Each row is a point on a tangle of strands that fork, close into loops and nearly touch. The rows are in no order.
In the rows, 128 means zero.
Points whose rows are less than 105 apart are linked; no others are. Some points are linked to none.
<844>: [104, 172, 123, 110, 168, 122, 150, 140, 68, 99, 189, 129, 122, 100, 189, 120, 117, 177, 162, 133, 118, 155, 112, 173, 155, 174, 105, 99, 117]
<672>: [186, 71, 112, 114, 93, 124, 122, 123, 208, 168, 91, 102, 173, 151, 65, 138, 114, 115, 96, 161, 149, 85, 150, 78, 106, 143, 145, 144, 175]
<697>: [149, 160, 141, 165, 132, 115, 153, 126, 152, 126, 199, 148, 190, 155, 139, 168, 121, 118, 110, 181, 121, 140, 88, 94, 114, 146, 117, 114, 133]
<470>: [139, 40, 137, 35, 130, 141, 99, 132, 165, 157, 85, 121, 134, 74, 97, 121, 135, 153, 124, 132, 134, 93, 181, 180, 137, 174, 165, 144, 125]
<880>: [140, 74, 112, 116, 109, 113, 128, 125, 143, 149, 50, 142, 132, 119, 126, 188, 158, 80, 62, 98, 127, 153, 114, 100, 123, 101, 174, 144, 152]
<834>: [158, 78, 146, 118, 100, 153, 110, 117, 195, 158, 80, 121, 120, 135, 44, 108, 124, 117, 123, 133, 124, 89, 168, 98, 90, 104, 133, 154, 124]
<479>: [153, 101, 142, 97, 146, 174, 112, 138, 173, 196, 137, 142, 122, 175, 115, 110, 100, 132, 154, 94, 97, 119, 148, 186, 96, 177, 141, 150, 113]
<696>: [170, 52, 124, 84, 128, 144, 144, 151, 173, 185, 98, 123, 175, 135, 101, 167, 103, 167, 131, 121, 142, 99, 164, 178, 174, 146, 153, 134, 135]
<1482>: [147, 128, 148, 122, 136, 166, 111, 131, 169, 182, 139, 148, 117, 176, 127, 110, 113, 99, 133, 102, 89, 145, 130, 159, 77, 162, 144, 148, 113]
<9>: [125, 172, 127, 153, 138, 158, 122, 144, 119, 164, 150, 142, 95, 184, 200, 87, 115, 77, 137, 77, 75, 194, 88, 160, 72, 160, 132, 126, 117]
<924>: [135, 89, 152, 65, 131, 158, 85, 119, 159, 153, 108, 133, 97, 112, 114, 86, 136, 102, 123, 119, 99, 128, 151, 160, 71, 175, 153, 157, 114]
<1552>: [130, 101, 191, 80, 152, 168, 113, 135, 180, 161, 145, 189, 114, 114, 119, 164, 135, 108, 118, 154, 79, 145, 119, 166, 78, 177, 153, 159, 76]
<1221>: [140, 94, 167, 67, 161, 157, 126, 145, 164, 163, 159, 173, 130, 115, 146, 161, 124, 143, 128, 136, 100, 136, 126, 200, 117, 195, 154, 142, 86]
<1477>: [121, 156, 123, 149, 118, 122, 112, 110, 119, 101, 149, 93, 126, 127, 89, 69, 118, 145, 152, 147, 144, 92, 158, 92, 130, 112, 90, 122, 139]
<1330>: [117, 89, 143, 98, 133, 111, 137, 128, 119, 106, 120, 131, 159, 69, 124, 179, 135, 173, 127, 149, 163, 100, 153, 152, 190, 106, 151, 117, 114]
<211>: [123, 159, 104, 106, 129, 66, 110, 129, 103, 83, 155, 63, 192, 87, 166, 81, 113, 159, 123, 185, 132, 114, 135, 89, 144, 192, 105, 88, 195]
<1479>: [124, 34, 129, 45, 133, 122, 114, 137, 133, 141, 56, 145, 120, 62, 138, 179, 154, 134, 91, 100, 130, 141, 149, 178, 157, 139, 186, 146, 122]
<791>: [173, 105, 77, 124, 108, 110, 119, 143, 155, 182, 100, 86, 174, 177, 149, 111, 101, 109, 105, 100, 143, 119, 140, 134, 145, 163, 157, 132, 189]
<978>: [126, 78, 131, 126, 115, 106, 146, 124, 120, 107, 85, 137, 159, 89, 121, 208, 140, 152, 111, 132, 171, 104, 135, 124, 199, 65, 151, 122, 127]
<1051>: [148, 121, 95, 162, 100, 127, 119, 129, 134, 148, 83, 99, 132, 186, 118, 94, 110, 111, 133, 83, 146, 117, 145, 120, 141, 94, 132, 137, 157]
<862>: [144, 91, 167, 112, 118, 143, 106, 113, 187, 152, 100, 159, 127, 116, 78, 147, 152, 87, 83, 157, 101, 131, 127, 96, 74, 135, 150, 155, 114]
<1513>: [101, 173, 169, 133, 152, 97, 155, 137, 103, 76, 182, 144, 169, 48, 198, 193, 138, 147, 118, 198, 97, 186, 70, 84, 122, 132, 115, 80, 124]
<73>: [156, 85, 160, 128, 104, 149, 108, 108, 203, 161, 83, 147, 124, 137, 41, 145, 140, 88, 93, 153, 107, 110, 143, 75, 68, 110, 140, 158, 125]
<464>: [136, 81, 172, 87, 131, 148, 109, 128, 181, 161, 101, 177, 125, 113, 105, 166, 144, 91, 85, 142, 88, 155, 122, 130, 79, 154, 167, 160, 103]
<290>: [117, 165, 121, 156, 147, 128, 156, 141, 89, 120, 170, 144, 115, 146, 175, 148, 117, 145, 145, 101, 128, 156, 108, 161, 167, 126, 117, 113, 108]
<1499>: [108, 143, 138, 105, 152, 161, 118, 137, 115, 130, 160, 144, 80, 126, 137, 90, 127, 145, 162, 110, 117, 129, 127, 181, 108, 156, 124, 137, 91]
<291>: [144, 112, 91, 105, 97, 91, 102, 104, 150, 143, 83, 92, 142, 109, 132, 106, 164, 57, 51, 137, 124, 143, 117, 48, 69, 176, 153, 130, 189]
<223>: [106, 137, 129, 104, 136, 129, 100, 129, 109, 103, 130, 118, 95, 101, 141, 74, 137, 127, 133, 124, 118, 127, 135, 144, 111, 145, 118, 128, 116]
<56>: [118, 70, 110, 82, 129, 127, 121, 148, 99, 132, 64, 129, 102, 95, 166, 146, 138, 136, 123, 63, 146, 127, 148, 196, 187, 115, 164, 134, 125]
<1410>: [142, 184, 107, 175, 136, 136, 132, 142, 111, 168, 161, 128, 126, 199, 193, 90, 107, 88, 127, 82, 92, 182, 96, 143, 101, 157, 124, 118, 138]
<1217>: [117, 131, 143, 152, 128, 100, 134, 119, 128, 96, 125, 144, 150, 89, 132, 179, 153, 122, 100, 159, 137, 132, 104, 91, 138, 86, 136, 117, 124]
<677>: [128, 104, 127, 65, 130, 165, 72, 123, 142, 140, 103, 95, 74, 116, 123, 36, 135, 109, 151, 88, 114, 110, 168, 164, 70, 176, 136, 154, 127]
<997>: [91, 153, 119, 172, 122, 130, 137, 120, 81, 88, 115, 117, 84, 139, 94, 100, 127, 157, 169, 97, 164, 106, 151, 126, 166, 51, 100, 129, 111]
<873>: [99, 162, 143, 158, 148, 107, 166, 131, 83, 83, 171, 142, 145, 92, 167, 205, 125, 165, 139, 148, 148, 141, 109, 127, 193, 77, 116, 103, 113]
<394>: [139, 131, 82, 111, 103, 93, 91, 114, 130, 135, 94, 82, 131, 116, 159, 59, 144, 62, 74, 120, 116, 151, 124, 80, 76, 176, 139, 124, 185]
<156>: [161, 112, 122, 158, 113, 133, 157, 134, 145, 145, 141, 126, 180, 176, 96, 163, 104, 151, 139, 139, 154, 100, 135, 123, 170, 104, 121, 131, 136]
<1220>: [157, 132, 88, 160, 121, 143, 158, 135, 96, 160, 129, 99, 144, 208, 124, 100, 90, 153, 180, 66, 163, 108, 161, 168, 181, 112, 113, 135, 141]
<761>: [135, 159, 141, 208, 120, 157, 161, 124, 136, 139, 151, 156, 123, 208, 79, 157, 110, 122, 151, 122, 135, 127, 120, 110, 135, 64, 105, 139, 100]
<82>: [168, 139, 111, 164, 120, 111, 146, 139, 165, 166, 145, 137, 181, 186, 168, 165, 125, 77, 82, 133, 113, 154, 84, 98, 113, 146, 136, 119, 164]
<1245>: [144, 165, 145, 198, 118, 169, 140, 117, 150, 162, 150, 145, 112, 221, 73, 119, 106, 110, 156, 109, 119, 120, 129, 112, 108, 85, 105, 145, 106]
<1203>: [117, 113, 146, 161, 125, 125, 162, 125, 116, 101, 128, 153, 149, 110, 115, 219, 127, 159, 135, 139, 164, 113, 124, 125, 194, 45, 131, 120, 100]
<522>: [110, 154, 164, 113, 146, 105, 136, 134, 124, 89, 180, 145, 162, 52, 179, 155, 144, 136, 107, 198, 93, 173, 83, 101, 100, 160, 125, 96, 118]
<578>: [80, 147, 133, 103, 142, 160, 109, 149, 85, 111, 128, 149, 33, 104, 181, 96, 150, 111, 154, 77, 106, 160, 105, 195, 98, 132, 129, 137, 94]
<462>: [135, 189, 100, 192, 115, 128, 127, 132, 108, 140, 147, 120, 125, 197, 169, 85, 119, 80, 119, 95, 109, 167, 98, 103, 109, 120, 102, 117, 145]
<1303>: [158, 80, 141, 78, 118, 113, 109, 114, 196, 155, 121, 128, 174, 95, 100, 149, 148, 106, 71, 179, 119, 121, 132, 101, 86, 189, 159, 139, 143]
<158>: [87, 167, 137, 104, 172, 141, 141, 120, 75, 93, 185, 138, 82, 97, 123, 116, 123, 208, 203, 143, 138, 109, 139, 179, 138, 150, 92, 118, 98]
<893>: [157, 64, 111, 79, 124, 108, 134, 142, 151, 154, 105, 109, 183, 110, 130, 157, 120, 158, 110, 141, 159, 101, 159, 160, 187, 157, 159, 123, 146]
<1266>: [142, 130, 135, 130, 150, 178, 138, 131, 141, 183, 154, 141, 115, 195, 111, 112, 98, 155, 180, 89, 116, 117, 149, 195, 117, 158, 121, 150, 103]
<1304>: [109, 201, 118, 199, 132, 128, 141, 137, 100, 118, 164, 142, 107, 175, 167, 107, 124, 92, 127, 115, 99, 180, 79, 104, 109, 105, 94, 110, 123]
<587>: [108, 108, 109, 139, 107, 127, 103, 126, 101, 115, 50, 111, 77, 125, 128, 89, 145, 102, 125, 56, 139, 127, 148, 132, 144, 69, 143, 143, 128]
<592>: [96, 175, 94, 112, 138, 96, 94, 139, 64, 75, 123, 72, 101, 106, 188, 25, 121, 126, 139, 105, 107, 150, 130, 125, 121, 167, 93, 103, 163]
<57>: [65, 216, 151, 149, 147, 135, 130, 129, 86, 72, 176, 144, 65, 108, 145, 91, 125, 145, 164, 162, 83, 183, 83, 102, 76, 124, 72, 96, 99]
<5>: [167, 71, 121, 155, 81, 138, 154, 135, 181, 152, 46, 121, 143, 166, 52, 168, 118, 113, 108, 123, 144, 94, 143, 83, 133, 48, 142, 152, 155]
<1252>: [99, 123, 107, 132, 104, 120, 85, 108, 100, 85, 59, 94, 62, 91, 101, 54, 153, 104, 128, 91, 145, 114, 158, 105, 119, 70, 119, 141, 131]
<1012>: [123, 87, 133, 69, 131, 173, 86, 135, 131, 147, 96, 119, 67, 117, 122, 67, 138, 144, 171, 71, 127, 96, 162, 206, 101, 155, 136, 157, 109]
<1259>: [149, 66, 132, 60, 123, 150, 92, 128, 174, 170, 93, 115, 124, 117, 100, 87, 121, 131, 128, 112, 120, 101, 172, 168, 107, 176, 157, 155, 131]
<1179>: [100, 122, 108, 127, 101, 90, 89, 104, 96, 68, 63, 80, 99, 62, 104, 71, 156, 117, 112, 121, 157, 105, 162, 81, 136, 79, 120, 127, 151]
<142>: [131, 161, 124, 156, 147, 163, 155, 126, 111, 148, 176, 147, 104, 195, 109, 106, 109, 161, 191, 94, 135, 124, 140, 170, 139, 135, 105, 143, 101]
<239>: [135, 154, 91, 156, 126, 109, 142, 131, 89, 116, 153, 88, 161, 167, 135, 99, 102, 152, 152, 117, 159, 105, 146, 128, 178, 126, 104, 115, 157]
<847>: [148, 102, 140, 117, 125, 127, 116, 119, 166, 142, 135, 132, 158, 130, 96, 134, 130, 131, 113, 157, 130, 110, 139, 121, 121, 143, 141, 136, 124]
<305>: [111, 152, 124, 92, 135, 70, 101, 116, 115, 69, 140, 76, 177, 44, 151, 101, 129, 159, 120, 198, 130, 110, 143, 79, 131, 167, 114, 94, 181]
<939>: [126, 88, 136, 63, 133, 110, 95, 118, 140, 118, 116, 114, 135, 62, 122, 108, 144, 133, 110, 152, 133, 113, 151, 140, 121, 172, 151, 133, 130]
<1224>: [153, 94, 101, 144, 75, 112, 114, 105, 173, 132, 53, 99, 137, 140, 67, 125, 151, 74, 86, 133, 156, 96, 136, 36, 99, 85, 140, 141, 179]
<375>: [169, 123, 97, 177, 98, 144, 143, 136, 148, 173, 96, 97, 147, 218, 98, 113, 88, 118, 147, 81, 148, 104, 150, 118, 144, 89, 128, 140, 158]
<63>: [102, 153, 111, 108, 131, 98, 94, 124, 91, 82, 119, 93, 108, 83, 158, 54, 136, 122, 121, 129, 114, 136, 134, 116, 115, 147, 112, 109, 145]
<1381>: [103, 99, 128, 105, 131, 125, 117, 130, 102, 111, 89, 143, 98, 82, 144, 135, 152, 126, 118, 97, 135, 134, 130, 160, 153, 108, 155, 135, 110]
<1340>: [133, 36, 102, 55, 119, 103, 128, 136, 130, 158, 31, 124, 137, 79, 136, 185, 152, 106, 61, 90, 139, 143, 146, 143, 154, 148, 192, 143, 161]
<1015>: [151, 74, 110, 145, 73, 122, 127, 110, 159, 131, 30, 106, 126, 130, 62, 147, 146, 97, 97, 120, 154, 96, 150, 66, 121, 55, 144, 146, 158]
<1273>: [112, 152, 144, 121, 146, 106, 128, 129, 114, 99, 164, 131, 145, 91, 155, 132, 132, 137, 120, 167, 114, 147, 108, 120, 121, 151, 122, 104, 119]
<55>: [158, 98, 94, 115, 83, 108, 94, 101, 174, 152, 64, 88, 133, 129, 94, 96, 152, 61, 69, 130, 138, 113, 140, 43, 73, 146, 144, 143, 187]
<282>: [138, 106, 160, 155, 113, 137, 133, 118, 169, 135, 97, 170, 131, 135, 85, 189, 149, 92, 94, 146, 122, 123, 105, 85, 112, 70, 139, 143, 108]
<681>: [114, 144, 120, 143, 149, 154, 154, 149, 82, 137, 142, 158, 85, 153, 174, 161, 118, 151, 159, 63, 138, 147, 114, 199, 177, 112, 129, 129, 91]
<1428>: [124, 121, 167, 154, 122, 125, 134, 108, 159, 108, 126, 171, 141, 104, 93, 195, 158, 111, 96, 179, 128, 126, 102, 80, 118, 73, 134, 129, 103]
<474>: [142, 57, 106, 108, 96, 114, 129, 130, 138, 135, 39, 113, 134, 104, 102, 152, 139, 127, 100, 103, 157, 108, 155, 116, 166, 83, 166, 142, 148]
<1378>: [138, 148, 153, 147, 127, 137, 126, 133, 156, 144, 153, 166, 135, 143, 149, 147, 137, 80, 94, 143, 85, 170, 82, 111, 80, 144, 132, 127, 108]
<1158>: [154, 94, 96, 100, 120, 83, 141, 132, 134, 133, 128, 95, 210, 106, 152, 163, 122, 154, 105, 164, 175, 93, 143, 129, 195, 161, 154, 112, 173]
<998>: [109, 148, 101, 166, 122, 119, 133, 129, 83, 106, 107, 113, 102, 147, 137, 106, 124, 129, 145, 83, 153, 122, 134, 128, 172, 74, 116, 127, 127]
<530>: [96, 155, 147, 109, 155, 183, 129, 141, 101, 146, 161, 166, 39, 144, 144, 110, 130, 146, 194, 87, 114, 132, 113, 210, 97, 148, 114, 148, 74]
<417>: [121, 184, 118, 126, 171, 111, 163, 142, 81, 104, 219, 120, 164, 127, 185, 122, 100, 182, 167, 159, 119, 153, 119, 149, 154, 196, 95, 90, 136]
<1373>: [160, 82, 147, 64, 137, 123, 106, 128, 182, 164, 136, 142, 166, 102, 123, 144, 135, 121, 87, 164, 108, 134, 135, 141, 99, 202, 165, 140, 128]
<719>: [106, 176, 160, 153, 157, 105, 162, 133, 98, 82, 195, 145, 170, 78, 185, 212, 129, 169, 131, 182, 126, 160, 89, 107, 161, 113, 115, 90, 118]
<145>: [169, 45, 125, 136, 95, 155, 162, 148, 171, 173, 38, 123, 142, 160, 65, 181, 99, 141, 123, 111, 132, 89, 165, 133, 158, 53, 148, 153, 142]
<1253>: [95, 116, 153, 68, 148, 103, 119, 139, 102, 88, 136, 140, 136, 22, 199, 140, 158, 131, 99, 163, 103, 181, 101, 144, 113, 183, 155, 106, 117]
<397>: [120, 86, 115, 122, 95, 104, 110, 110, 118, 99, 46, 103, 112, 85, 90, 115, 157, 121, 107, 114, 163, 102, 155, 98, 150, 76, 147, 137, 139]
<422>: [91, 167, 120, 159, 151, 151, 158, 137, 60, 115, 152, 161, 55, 143, 151, 142, 124, 165, 186, 69, 145, 142, 123, 190, 170, 93, 111, 123, 86]
<699>: [102, 114, 149, 64, 144, 109, 89, 112, 129, 88, 137, 111, 134, 35, 122, 99, 149, 150, 122, 177, 124, 116, 149, 123, 104, 163, 137, 119, 127]
<10>: [125, 164, 158, 140, 139, 160, 121, 132, 144, 150, 166, 164, 103, 156, 133, 115, 128, 107, 134, 129, 87, 161, 107, 142, 82, 145, 121, 138, 91]
<1242>: [162, 44, 142, 92, 127, 167, 141, 158, 188, 197, 67, 141, 143, 146, 75, 164, 97, 150, 136, 111, 110, 104, 168, 173, 144, 118, 156, 157, 128]
<1278>: [112, 65, 141, 81, 132, 120, 116, 124, 122, 113, 76, 144, 114, 61, 126, 166, 157, 134, 103, 121, 139, 127, 139, 152, 155, 110, 168, 143, 108]
<989>: [124, 166, 94, 132, 125, 76, 116, 133, 95, 90, 148, 77, 165, 114, 170, 82, 123, 129, 113, 154, 125, 130, 120, 95, 141, 164, 105, 97, 183]
<26>: [113, 147, 119, 140, 151, 122, 162, 122, 79, 98, 170, 114, 143, 122, 114, 144, 114, 201, 195, 140, 172, 97, 160, 150, 194, 108, 100, 117, 121]
<266>: [165, 138, 106, 162, 117, 101, 149, 132, 162, 137, 157, 128, 199, 171, 150, 167, 124, 95, 90, 163, 142, 120, 92, 83, 127, 140, 132, 117, 170]
<1282>: [162, 52, 137, 129, 118, 163, 155, 161, 165, 177, 60, 150, 134, 153, 87, 194, 102, 140, 129, 93, 120, 114, 154, 166, 161, 75, 159, 151, 126]
<1185>: [96, 144, 164, 150, 144, 130, 161, 123, 98, 91, 165, 159, 131, 91, 130, 207, 129, 178, 157, 150, 154, 122, 125, 136, 185, 70, 124, 116, 89]
<568>: [139, 143, 111, 131, 153, 121, 166, 136, 104, 134, 187, 123, 171, 152, 155, 149, 104, 172, 156, 134, 151, 123, 137, 168, 191, 157, 117, 112, 132]
<352>: [89, 196, 147, 135, 162, 160, 153, 140, 81, 118, 200, 171, 56, 134, 162, 123, 121, 152, 183, 123, 102, 169, 95, 170, 98, 152, 96, 116, 82]
<1014>: [138, 176, 130, 128, 159, 109, 149, 133, 115, 118, 219, 112, 188, 132, 166, 114, 103, 166, 145, 183, 112, 139, 115, 127, 129, 208, 101, 96, 137]
<452>: [142, 148, 114, 158, 103, 125, 93, 109, 145, 125, 119, 102, 114, 151, 102, 57, 131, 85, 113, 122, 125, 122, 135, 78, 89, 115, 103, 134, 146]
<749>: [122, 174, 116, 166, 142, 145, 145, 129, 95, 134, 165, 131, 104, 186, 145, 102, 114, 133, 161, 88, 125, 148, 121, 154, 139, 124, 107, 130, 112]
<66>: [122, 147, 162, 148, 145, 152, 152, 124, 141, 135, 175, 170, 121, 149, 104, 163, 122, 151, 145, 142, 123, 127, 121, 145, 131, 112, 124, 138, 79]
<1257>: [98, 132, 162, 110, 152, 123, 141, 118, 106, 91, 160, 136, 145, 66, 120, 178, 131, 197, 162, 168, 161, 102, 149, 145, 177, 100, 129, 112, 102]
<1118>: [78, 159, 158, 121, 140, 182, 124, 143, 100, 129, 136, 172, 12, 130, 153, 121, 146, 115, 177, 81, 104, 149, 102, 196, 90, 112, 120, 152, 63]
<1437>: [90, 182, 130, 118, 169, 147, 151, 135, 64, 98, 195, 144, 69, 119, 153, 115, 124, 188, 198, 130, 119, 141, 114, 179, 126, 164, 89, 116, 100]
<1279>: [163, 117, 103, 161, 108, 159, 156, 133, 128, 164, 114, 105, 144, 210, 86, 116, 90, 157, 173, 86, 152, 94, 167, 151, 165, 91, 119, 141, 136]
<952>: [101, 183, 130, 157, 141, 100, 138, 135, 86, 82, 161, 133, 133, 104, 180, 130, 133, 129, 118, 151, 109, 170, 83, 94, 125, 122, 103, 92, 126]
<1294>: [78, 198, 157, 158, 127, 150, 111, 123, 113, 96, 157, 147, 61, 119, 126, 75, 144, 100, 134, 155, 84, 167, 94, 93, 57, 112, 84, 117, 88]
<825>: [92, 174, 160, 151, 133, 147, 117, 121, 120, 108, 161, 158, 83, 119, 119, 106, 138, 116, 139, 150, 102, 152, 105, 117, 89, 114, 102, 127, 84]
<408>: [168, 105, 93, 114, 112, 91, 138, 130, 157, 139, 137, 83, 222, 139, 128, 143, 112, 138, 105, 179, 176, 87, 138, 103, 165, 173, 138, 117, 189]
<135>: [98, 140, 161, 111, 150, 115, 123, 116, 112, 89, 159, 139, 133, 65, 135, 150, 140, 165, 137, 168, 130, 123, 128, 131, 140, 122, 126, 111, 101]
<27>: [169, 129, 126, 129, 112, 105, 109, 105, 189, 134, 157, 98, 184, 130, 93, 108, 121, 108, 98, 195, 138, 93, 133, 60, 85, 172, 118, 123, 164]
<383>: [121, 51, 144, 29, 137, 116, 103, 115, 145, 126, 98, 127, 143, 33, 124, 141, 156, 149, 103, 154, 140, 111, 162, 164, 138, 179, 170, 136, 119]
<453>: [147, 105, 113, 138, 106, 97, 131, 116, 157, 137, 86, 138, 154, 128, 130, 176, 158, 72, 66, 137, 134, 136, 97, 70, 112, 118, 157, 128, 168]
<1357>: [135, 125, 114, 157, 106, 101, 130, 119, 135, 115, 100, 124, 148, 133, 124, 154, 142, 98, 92, 132, 148, 127, 113, 88, 143, 84, 135, 121, 150]
<361>: [146, 147, 83, 127, 108, 80, 105, 123, 127, 117, 123, 69, 156, 123, 159, 65, 130, 97, 94, 147, 137, 128, 128, 80, 114, 173, 115, 110, 188]
<1331>: [152, 102, 133, 104, 115, 97, 119, 103, 185, 129, 131, 116, 193, 92, 100, 151, 145, 115, 80, 200, 141, 100, 123, 65, 96, 165, 142, 123, 162]
<1166>: [125, 96, 97, 116, 127, 132, 133, 143, 93, 132, 82, 111, 117, 126, 146, 120, 128, 154, 148, 63, 158, 112, 155, 186, 193, 103, 145, 132, 125]
<214>: [116, 160, 127, 137, 128, 154, 94, 129, 120, 146, 131, 125, 77, 163, 161, 54, 125, 83, 143, 79, 91, 163, 118, 149, 72, 144, 121, 138, 119]
<1372>: [133, 148, 80, 146, 129, 123, 143, 135, 74, 137, 131, 91, 127, 175, 145, 85, 107, 156, 170, 71, 157, 109, 154, 169, 188, 129, 111, 126, 149]
<555>: [140, 179, 128, 161, 141, 112, 151, 130, 122, 118, 209, 127, 180, 157, 150, 131, 109, 135, 129, 179, 113, 146, 96, 105, 120, 164, 98, 102, 138]
<404>: [117, 112, 152, 169, 120, 125, 151, 130, 124, 107, 102, 169, 119, 112, 124, 225, 144, 123, 106, 119, 144, 141, 103, 118, 175, 41, 141, 129, 97]
<1232>: [161, 103, 109, 127, 110, 99, 142, 119, 182, 158, 96, 148, 169, 143, 140, 195, 165, 55, 42, 151, 124, 138, 79, 46, 83, 150, 166, 127, 187]
<1541>: [162, 176, 90, 160, 127, 125, 126, 127, 126, 151, 183, 84, 159, 201, 134, 52, 89, 119, 147, 121, 129, 123, 146, 117, 117, 179, 97, 124, 160]
<1540>: [88, 137, 93, 153, 115, 105, 110, 130, 67, 89, 67, 109, 78, 109, 153, 91, 147, 111, 127, 69, 148, 134, 132, 131, 168, 61, 130, 124, 136]
<328>: [175, 108, 106, 137, 115, 111, 136, 134, 190, 189, 101, 140, 175, 180, 149, 182, 128, 55, 62, 128, 111, 151, 87, 80, 89, 158, 160, 133, 186]
<1415>: [98, 168, 115, 158, 138, 116, 154, 119, 62, 80, 149, 108, 119, 125, 109, 122, 113, 187, 186, 127, 164, 100, 152, 132, 192, 79, 95, 117, 126]
<1547>: [147, 151, 157, 148, 144, 132, 146, 135, 154, 145, 185, 170, 160, 149, 149, 169, 126, 109, 102, 161, 100, 158, 85, 126, 107, 156, 131, 122, 102]
<1293>: [122, 132, 171, 102, 160, 196, 132, 138, 139, 170, 160, 179, 62, 161, 114, 143, 121, 149, 187, 99, 106, 119, 123, 214, 99, 158, 127, 161, 64]
<892>: [151, 97, 146, 83, 144, 138, 122, 135, 167, 161, 149, 143, 157, 125, 133, 135, 119, 139, 118, 142, 113, 126, 134, 165, 124, 188, 150, 133, 113]
<1162>: [150, 130, 134, 192, 109, 146, 169, 123, 142, 135, 149, 143, 164, 192, 77, 179, 104, 142, 148, 142, 155, 101, 129, 105, 156, 66, 109, 134, 115]
<596>: [166, 126, 101, 130, 108, 92, 126, 119, 168, 127, 164, 83, 215, 140, 113, 124, 111, 134, 113, 199, 166, 76, 135, 77, 131, 173, 115, 112, 184]
<812>: [87, 175, 127, 175, 141, 147, 158, 125, 69, 101, 148, 149, 61, 149, 118, 128, 123, 159, 184, 91, 149, 129, 129, 155, 169, 63, 100, 128, 90]
<687>: [153, 163, 87, 154, 122, 98, 138, 132, 121, 133, 174, 85, 193, 173, 145, 91, 99, 133, 129, 147, 148, 111, 130, 108, 147, 167, 101, 115, 172]
<112>: [111, 159, 127, 132, 163, 146, 157, 110, 86, 108, 193, 125, 107, 136, 83, 108, 117, 215, 219, 140, 164, 90, 162, 166, 157, 135, 88, 129, 112]
<521>: [92, 204, 137, 178, 141, 150, 154, 140, 88, 116, 180, 168, 71, 159, 171, 121, 128, 115, 154, 115, 96, 188, 78, 140, 104, 118, 96, 115, 85]
<1214>: [139, 58, 111, 96, 106, 93, 131, 127, 132, 135, 43, 129, 144, 88, 120, 192, 160, 105, 67, 109, 148, 131, 129, 108, 155, 112, 179, 137, 156]
<702>: [80, 192, 99, 122, 140, 109, 113, 146, 45, 68, 128, 93, 73, 105, 194, 41, 124, 132, 148, 103, 104, 170, 107, 133, 124, 144, 90, 94, 142]
<486>: [78, 161, 114, 107, 147, 126, 112, 148, 61, 85, 129, 124, 61, 94, 191, 81, 139, 139, 149, 93, 115, 155, 109, 171, 130, 135, 114, 113, 111]
<694>: [127, 94, 181, 89, 155, 190, 136, 146, 160, 174, 135, 189, 85, 147, 108, 167, 120, 150, 165, 104, 106, 120, 129, 207, 118, 140, 142, 158, 67]
<60>: [116, 163, 115, 154, 117, 145, 88, 120, 119, 131, 119, 109, 79, 160, 125, 37, 124, 87, 136, 87, 111, 138, 136, 115, 83, 122, 108, 138, 125]
<363>: [134, 99, 158, 169, 111, 145, 152, 127, 153, 130, 85, 170, 124, 144, 79, 215, 129, 123, 116, 124, 134, 120, 117, 109, 151, 37, 140, 143, 101]
<983>: [80, 200, 146, 144, 153, 116, 133, 140, 80, 74, 167, 138, 104, 90, 177, 112, 126, 144, 143, 159, 88, 184, 82, 105, 105, 133, 91, 85, 109]
<44>: [149, 85, 156, 123, 114, 150, 123, 119, 179, 144, 110, 132, 137, 133, 53, 135, 124, 145, 129, 149, 130, 91, 160, 118, 117, 105, 134, 148, 106]
<161>: [135, 181, 146, 196, 119, 160, 124, 110, 156, 150, 157, 144, 107, 203, 89, 100, 121, 84, 138, 128, 100, 135, 113, 88, 73, 98, 94, 140, 110]
<409>: [128, 141, 109, 178, 106, 121, 132, 128, 110, 114, 106, 117, 122, 161, 113, 115, 129, 110, 124, 98, 148, 120, 126, 100, 151, 63, 120, 130, 137]
<1099>: [113, 122, 140, 76, 129, 90, 86, 102, 137, 81, 134, 89, 162, 35, 118, 93, 149, 140, 106, 198, 131, 106, 151, 85, 104, 163, 125, 111, 155]
<1153>: [135, 175, 125, 191, 107, 136, 107, 104, 148, 123, 141, 114, 117, 175, 89, 70, 128, 79, 120, 132, 114, 124, 122, 63, 77, 96, 88, 131, 134]

A fork is a point with three links, a tip a point with one. Leave the first point through the second and follow the links. Name the first fork or tip that comes.
<10> / <1482> -> <997>
<375> / <1279> -> <1541>
<1118> / <578> -> <530>
<1437> / <352> -> <156>

A tip is a point with one link. Name the tips that can be reached along the links from each point below, in the order of the rows.
<1479> -> <156>, <1166>, <1541>
<834> -> <1012>
<63> -> <694>

A piece is two or more points that can be reached from each other along the links. Count, over all rows, the pieces, the separate loops (a circle has one, a figure eight two, a Y none), the forks (points with three links) and the tips (points with one).
pieces -> 3
loops -> 8
forks -> 15
tips -> 5
